Each row is a point on a tangle of strands that fork, close into loops and nearly touch. The rows are in no order.
(in the rows, 128 means zero)
Two points are linked if the straight distance between their rows is under 113. Some points are linked to none.
q_739: [138 135 104 138 124 131 115 103 118 143 120 142 144 131 146 152 155 130
 101  96 103 171 114 149 109 133]
q_680: [111 167 102 113 130 157 132  82 132 111  84 127 149 125  82 122  75 125
  87  91 169 203 200 110 127  73]
q_248: [109 146  95  95 103 127 124  80 135 136 116  63  91  79 122 125  80  93
  79 116 169 135 178 115 169  99]
q_872: [148  60 144 128 194 160 100 197 158  93 110 161 133 125 147 138 149 111
 149  92  94 108 112 125 148 152]
q_474: [101  92 112 148 135 138 129 211 148 109 172 126 109 145 121  53 102 106
 173 110 137 109 116  88 195  86]
q_934: [177 125 140 111 111 117 159 118 124 172 136 150 118 145 122 163 114 184
  78 151 164 149 126 127  93 198]
q_413: [131 147 112 162 138 135  99 163 114 150 137 138 159 153 142 135 134 191
 223 177  94 107  90 110  91 156]
q_548: [122 147 102 127 138 146 148  79 107 119  89 128 118 142  95 103  66 157
  89  86 175 181 176 107  91 119]
q_374: [ 94 105 127 171 162 113 100 154 141 121 118 138 167 123  78  92 131  49
 147 135 143 134 101 101 146  86]
q_626: [129 163 109 113 140 156  96  82 106  96 109 117 133 127  94 151  86 113
  95 109 135 227 203 135 118  99]
q_553: [124 156 148 139 132 103 135 115 107 150 141 155 177 146 138 183 143 171
 134 140 126 146 107 149  95 171]
q_738: [206 162 110 141 104 172 164 132 127 146  97 149 118 121 140 111 141 152
 104 129 124 133 107 162  70 146]
q_562: [143 155 144 117 149 128 102  95 119 135 143 130 191 112  87 155  93 157
 106 122 151 157 112 136  96 105]
q_897: [ 83  78 105 102 170 145 147 147 141 176 163 117  64 147 108 118 144  31
  92 136 148  81 144  95 172 160]
q_542: [166 130 110 186 134 170 114 176 105 159 111 179 119 147 145 125 193 141
 141 126  69 120 113 148 111 165]
q_260: [116  55 129 122 129 120 142 156 104 135 156 118  58 136 178  97 145 128
 176 167 150 115 133 115 142 179]
q_453: [187 144 135 140 108 159 135 188 138 121 147 155 167 147 149 129 170 179
 184 149  88 122 105 143  91 133]
q_488: [131 120 163 138 123  99 125 137 117 115 168 123 147 144 113  69  72 154
 186 172 166  96 119 111 155  88]
q_579: [223 166 129 122 110 170 162 147 133 123 106 152 143  93 143 127 138 172
 156 168 129 100  87 173  55 136]
q_380: [157 141 163 110 112 134 156 125 124 167 154 162 155 156 114 192 127 206
  94 134 120 158 116 143  83 193]
q_34: [160 169 110 145 127 148 142 100  79 169 155 152 178 140 112 188 143 194
 149 131  94 150  98 173  77 188]
q_544: [ 82  79 123 160 158 131 126 166 140 107 133 126 128 124  88  54 113  67
 169 126 160 107 119 102 160  87]
q_272: [ 85 102 100  97 151 108 143  99 135 150 166 105  67 133 118 105 117  53
  97 153 157  97 143 100 141 144]
q_682: [129 110 128 179 105 121 152 170 120 158  89 145  96 144 159 174 180 143
 124 121  58  85 117 125 166 191]
q_127: [ 99 106 150 135  95  91 107 163 160  90 148 111 152 133 110 149 111  84
 185 156 113 114 139 119 196 101]
q_586: [162 123 114 141 119 144 145 138 129 144  71 103 104  91 182 104 144 107
 111 108 120 123  92 114 126 134]
q_563: [130 110 125 177 117 136 122 163 110 153 114 149  91 160 170 118 185 145
 114 119  85 101 117 130 133 169]
q_104: [ 68 114 151 111 114  75 169  91 119 125 159 107  82 145 113 140 132 132
 161 163 133  62 179 145 153 137]
q_438: [154 126 177 104 116  93 148 123 131 132 136 123 126 135 139 126 119 189
 102 143 166  86 105 130 114 145]
q_55: [ 90 108  95 113 129 121 115  97 125 160 131  78  70 107 116 178 115  58
  86  95 108  74 160 103 183 142]
q_817: [154 173 144 147 115 127 101 103 112 105  87 117 142 101 138  97 134 183
 132 107 128 112 114 167  83  73]
q_44: [ 87  93 135 115 117  97 108 132 143  87 132 103  83 128 136 162 153  71
 163 122  98  62 161 128 180 131]
q_772: [117 160 156  82 126 110 102  76 137 102 124 138 131 120 124 159 121 120
  68 144 132 148 151 156 112 120]
q_332: [126 119  98 116 127 160 128 106 138 124  56  78 112  73 148 142 111 104
  82  78 128 164 139 112 152 113]
q_569: [105 103 130  96 137  98 154  71 106 143 167  99  58 112 144 103 120 112
 107 150 166  98 147 131 131 137]
q_567: [109 160 120  76 162 133 122 108 173 111 142 142 159 109  89 106 135  43
  74 144 136 146 164 128 112 119]
q_568: [136 148 120 126 106  89 109  85 107 156 122  91 137 123 120 157  70 134
 100 134 179 159 131 125 149 106]
q_726: [172 109 134 129 106 128 110 140 126 132  70  71 126  70 194 123 129 131
 148 135 116 112 101 115 137 111]
q_363: [ 87 117 133 157 135 126  90 164 134  90 148 170 167 173 107 129 152 109
 160 101  96 119 120 121 157  94]
q_826: [130 112 142 146 114 111 152 160 130 131 127 139 127 148 169 193 189 153
 159 144  59 122 129 131 142 175]
q_538: [166 152 102 108 135 167 135  90 116 127 132 172 100 154 123 133 134 165
  86  97 110 182 155 145  53 187]
q_507: [129 140 162  86 156 105 134 130 188 104 141 141 171 123  46  97 130  72
  95 172 151 116 146 137  97 104]
q_638: [ 95 118 121 148 122 114 105 115 130  88 118 129 104 152 157 108 170 109
 130  87 103  84 136 125 157  96]
q_781: [130 146 111  84 154 167 115  87 140 101 125 127 139  82 115 147 112  85
  91 125 128 217 163 143  91 130]
q_584: [143 152 152 140 119 109 110 144 113  99 129 131 158 138 129  92 108 190
 182 146 146  95 104 125 108  96]
q_387: [ 99 128 169 130  99  71 150 102 114 112 134 118 115 137 144 125 145 174
 144 151 130  69 147 150 148 111]
q_728: [ 66 104 150 141 115  75 158 112  88 140 183 111  94 138 102 112 103 137
 198 177 136  71 158 132 173 110]
q_690: [152 122 129 131 130 167  99 169 128  92 131 159 145 149 158 135 204 127
 149  92  54 132 109 149 118 114]
q_672: [108 110 121  91 175 148 129 141 188 111 127 154 147 104  95  96 162  21
 115 141 141 159 133 121 107 134]
q_724: [115 121 112 113 149 116 141  93 123 156 155 126  98 141 113 102  85 119
  67 129 203 156 123 106 115 142]
q_855: [109 127 146 148 151  90  94 133 118 125 143 148 187 144  77 126 143  77
 155 158 127 139 103 148 128  90]
q_933: [ 92 111 136 152 121  85 110 146 115 130 132 108 130 156 162 118 115 135
 181 153 122  97 116 121 177 120]
q_360: [126 151 126 152 109 103 106  90 123 119 112 116 110 129 150  94 154 148
 114 101 123  96 123 149 134  89]
q_463: [134 122 151 103 134  94 115 152 177 109 128 120 175 104  54  97 149  48
 141 182 147 153 123 139 116  94]
q_243: [168 180 102 145 100 114 115  99 105 156  87  97 165 118 124 149  76 167
 120 108 149 185 134 111 132  79]
q_25: [ 85  98 148  99 101  92 123 161 168  76 134 115 109 129  94 161 143  35
 164 154  91  93 171 119 182 124]
q_557: [ 97 115 119 131 126 120 109 160 156  84 155 168 104 183 144 126 184 106
 138 101  85  93 151 121 164 113]
q_712: [147 141  94 116 113 170 168 120 161 127  65 113 113  98 166 119 149 118
  76  64 118 149 121 118 135 128]
q_205: [187 164 112 115 134 184 162  94 126 130 116 163 117 120 129 110 149 159
  94  84 130 159 124 164  48 152]
q_200: [ 77 128 143 174 109  78 136 152 125 120 120 112 155 139 154 149 132 173
 209 151  85 102 134 105 183 151]
q_87: [116 121 128  98 121 104 117 134 168 123 115  87 136 120 132 161 145  77
  91 125 140 113 134 122 165  85]
q_849: [130 175 151 124  99 101  89  90 130 137 118  82 137  81  78 149  77 128
  75 147 197 141 153 139 171  84]
q_395: [147 116 121 130 116 132 151 141 119 177 140 135 106 146 162 112 136 158
  86 137 149 142 108 133 116 181]
q_180: [121  80 112 164 151 155 120 174 112 157 125 128  74 152 146  97 168 132
  93  87 103  82 134 115 174 155]
q_845: [ 89 125 104 136 141 130 151 112 119 154 140 118  89 148 146  81 138 107
  81  89 154 101 129 112 155 104]
q_212: [125 163 154 122 147 108  95 116 122 138 155 139 212 120  62 150 106  97
 115 163 143 164  99 149 117  79]
q_900: [ 84 117 137 140 103  69 115 113 108 135 108  92 129 129 152 158 138 133
 136 138 123  94 115 137 179 103]
q_284: [138 136 172 155  95  91 126 121 103  95 121 138 118 138 125 107 128 202
 176 144 112  73 135 147 105 134]
q_473: [100 128 106 136 176 203 146 147 129 144  89 145 151 122 124  93 134 122
 106  67 147 166  74 118 110 125]
q_103: [116 166 126  59 147 165 135  84 173  91 138 138 156  88 102 117 104  83
  57 121 154 181 178 136  95 116]
q_245: [115  94 122 150 119 136 108 203 133 120 175 126 126 140 153  74  67 135
 212 141 125 111  95  80 201 123]
q_895: [155 133 103 123 147 157 141  69  95 123 106 149 114 152 117 137  91 150
 102  99 126 208 183 123  61 148]
q_189: [102  68 112 134 176 142 125 173 125 172 159 133  67 157 138 107 147  89
 112 113 136  85 124  92 186 131]
q_732: [184 135  98 184 117 179 140 149  98 171 108 166 114 123 134 175 149 128
 103 117  48 139 102 149 115 181]
q_168: [ 99  88 124  94 158 137 113 125 133 119 120  90  60 111 133 151 144  55
 124  99 110  37 151 106 179 126]
q_547: [109 115 127 152 103 115 115 165 122 113 185 139 136 149 131  73  59 179
 222 169 135 119 110  92 148 135]
q_925: [167 173  96 169 101 135 149  84  75 165 126 152 144 154 120 187 121 172
 121 122  86 177 113 149  86 174]
q_968: [135 154  81 147 135 194 151 130 120 155  80 134 173 104 123 115 114 139
 111  55 134 184  84 109 113 108]
q_329: [129  98 151 115 119 104 114 177 172 104 112 114 154 116 142 167 143  86
 144 142 110 112 125 112 182  91]
q_302: [127 126 131 166 118 122 108 162 116 102 128 153 154 168 143 132 161 153
 179 110  68 110 103 124 147 104]
q_137: [149 101 115 132 125 129  96 136 124 137  61  59 125  46 164 165 108 124
 101  96 131 135  97 115 171 118]
q_580: [165 158 146 122 125 139 124 103 112 105 138 161 152 147 124 137 177 177
 136 108  89 102 115 173  82 121]
q_265: [126 113 162 112 145 124 121 159 146 125 158 147 181 155 126 142 137 136
 160 171 153 150  99 120 105 130]
q_301: [127 113 162 107 144  78 131 166 173 123 145 143 178 141  90 128 118  86
 152 201 157 153 126 122 105 135]
q_406: [112  77 124  99 129 111 141 126 124 126 138 101  57 117 181 113 140 112
 126 143 151 112 129 125 117 163]
q_889: [158 140 142 130 137 134 121  73 111 145 144 150 167 137  64 168  53 171
  59 113 166 161 139 127  98 121]
q_451: [152 144 149 106 121 146 124 152 139  91 157 167 139 157 149 142 195 171
 154 125  74 129 130 157  97 120]
q_539: [ 83 146 160 157  77  81 150 146 125 104 155 137 141 137 147 113 102 200
 234 138  96 103 144 118 162 154]
q_417: [ 83 105 157 138  96  78 163 129  96 108 174 130  93 156 135  98 101 189
 210 161 125  86 167 135 166 143]
q_665: [112 176 123  81  99 111 105  89 151 119 118  93 104  84  93 138  93 102
  51 142 181 139 187 134 143 101]
q_116: [113 123 113 101 151 146 148  64 118 119 111 138  78 129 122  91  74 140
  75  98 187 160 161 120  97 154]
q_527: [201 176 126 131 103 167 133 164 153 137 125 145 159 110 143 124 129 196
 201 173 118  89  88 132  60 136]
q_255: [132 142 141 119 148 155  89 128 144 111 123 101 179  62 133 162 136  86
 131 125 141 194  98 142 118 101]
q_745: [114 122  90 105 125 123 153  89 116 169 126  64  79 112 148 143  96  92
  65  95 144 109 145  96 172 115]
q_915: [133  80 150 141 134 124 157 175  96 179 162 123  74 140 158  75 121 180
 165 196 156 114 129 122 111 183]
q_455: [119 111 136  93 160 154 132 144 173 100 132 139 148 118 147 107 159  80
 123 121 163 156 117 132 104 120]
q_96: [110 110 129 110 168 144 136 130 139 132 139 134 103 123 136  90 126  91
 100 131 191 145 108 120  95 144]
q_750: [191 165 143 134 134 155 121 113 109 106 107 147 162 104 109 125 137 197
 125 100 122  98  98 158  62  99]
q_821: [187 159  84 171 103 182 158  97  88 155 113 140 114 127 127 173 129 135
 121 108  63 180 121 155  93 158]
q_598: [ 98 116 146 131 130 103 126 128 126 129 145 148 143 149 158 177 170 137
 141 148 112 139 119 148 129 171]
q_919: [173 176  99 126 112 169 146 117 132 157  85  99 171 105 135 134  80 157
 113  94 141 190 107 111 108  93]

How many points has the smallest loop of links through each point below? Write none if it is on no loop.
q_826 => 10
q_781 => 11
q_712 => 5
q_451 => 10
q_728 => 8
q_569 => none

A piece is all that can be reached along the links. How many separate loops has the piece of each point below (a circle has one, a figure eight two, a Y none), and how many tips (points with one link)?
q_672 => loops 2, tips 1
q_665 => loops 0, tips 2
q_380 => loops 1, tips 2
q_562 => loops 1, tips 1
q_586 => loops 1, tips 0

A fork is a point with three links, a tip a point with one. Leave the first point through the second and follow the links. Name the first fork or tip that comes.
q_855, q_374 => q_387
q_168, q_55 => q_473
q_387, q_284 => q_889
q_915, q_260 => q_563

Name the points in between on the shortest way along the links from the first point to the second, in order.
q_895, q_360 => q_538 q_205 q_738 q_579 q_527 q_453 q_451 q_580 q_750 q_817
q_200, q_474 => q_933 q_900 q_387 q_284 q_584 q_488 q_547 q_245
q_168, q_473 => q_55 q_745 q_248 q_665 q_849 q_568 q_243 q_919 q_968
q_925, q_569 => q_821 q_732 q_542 q_563 q_180 q_189 q_897 q_272
q_265, q_724 => q_301 q_463 q_507 q_567 q_672 q_455 q_96
q_562, q_728 => q_212 q_855 q_374 q_544 q_474 q_245 q_547 q_488 q_584 q_284 q_387 q_104
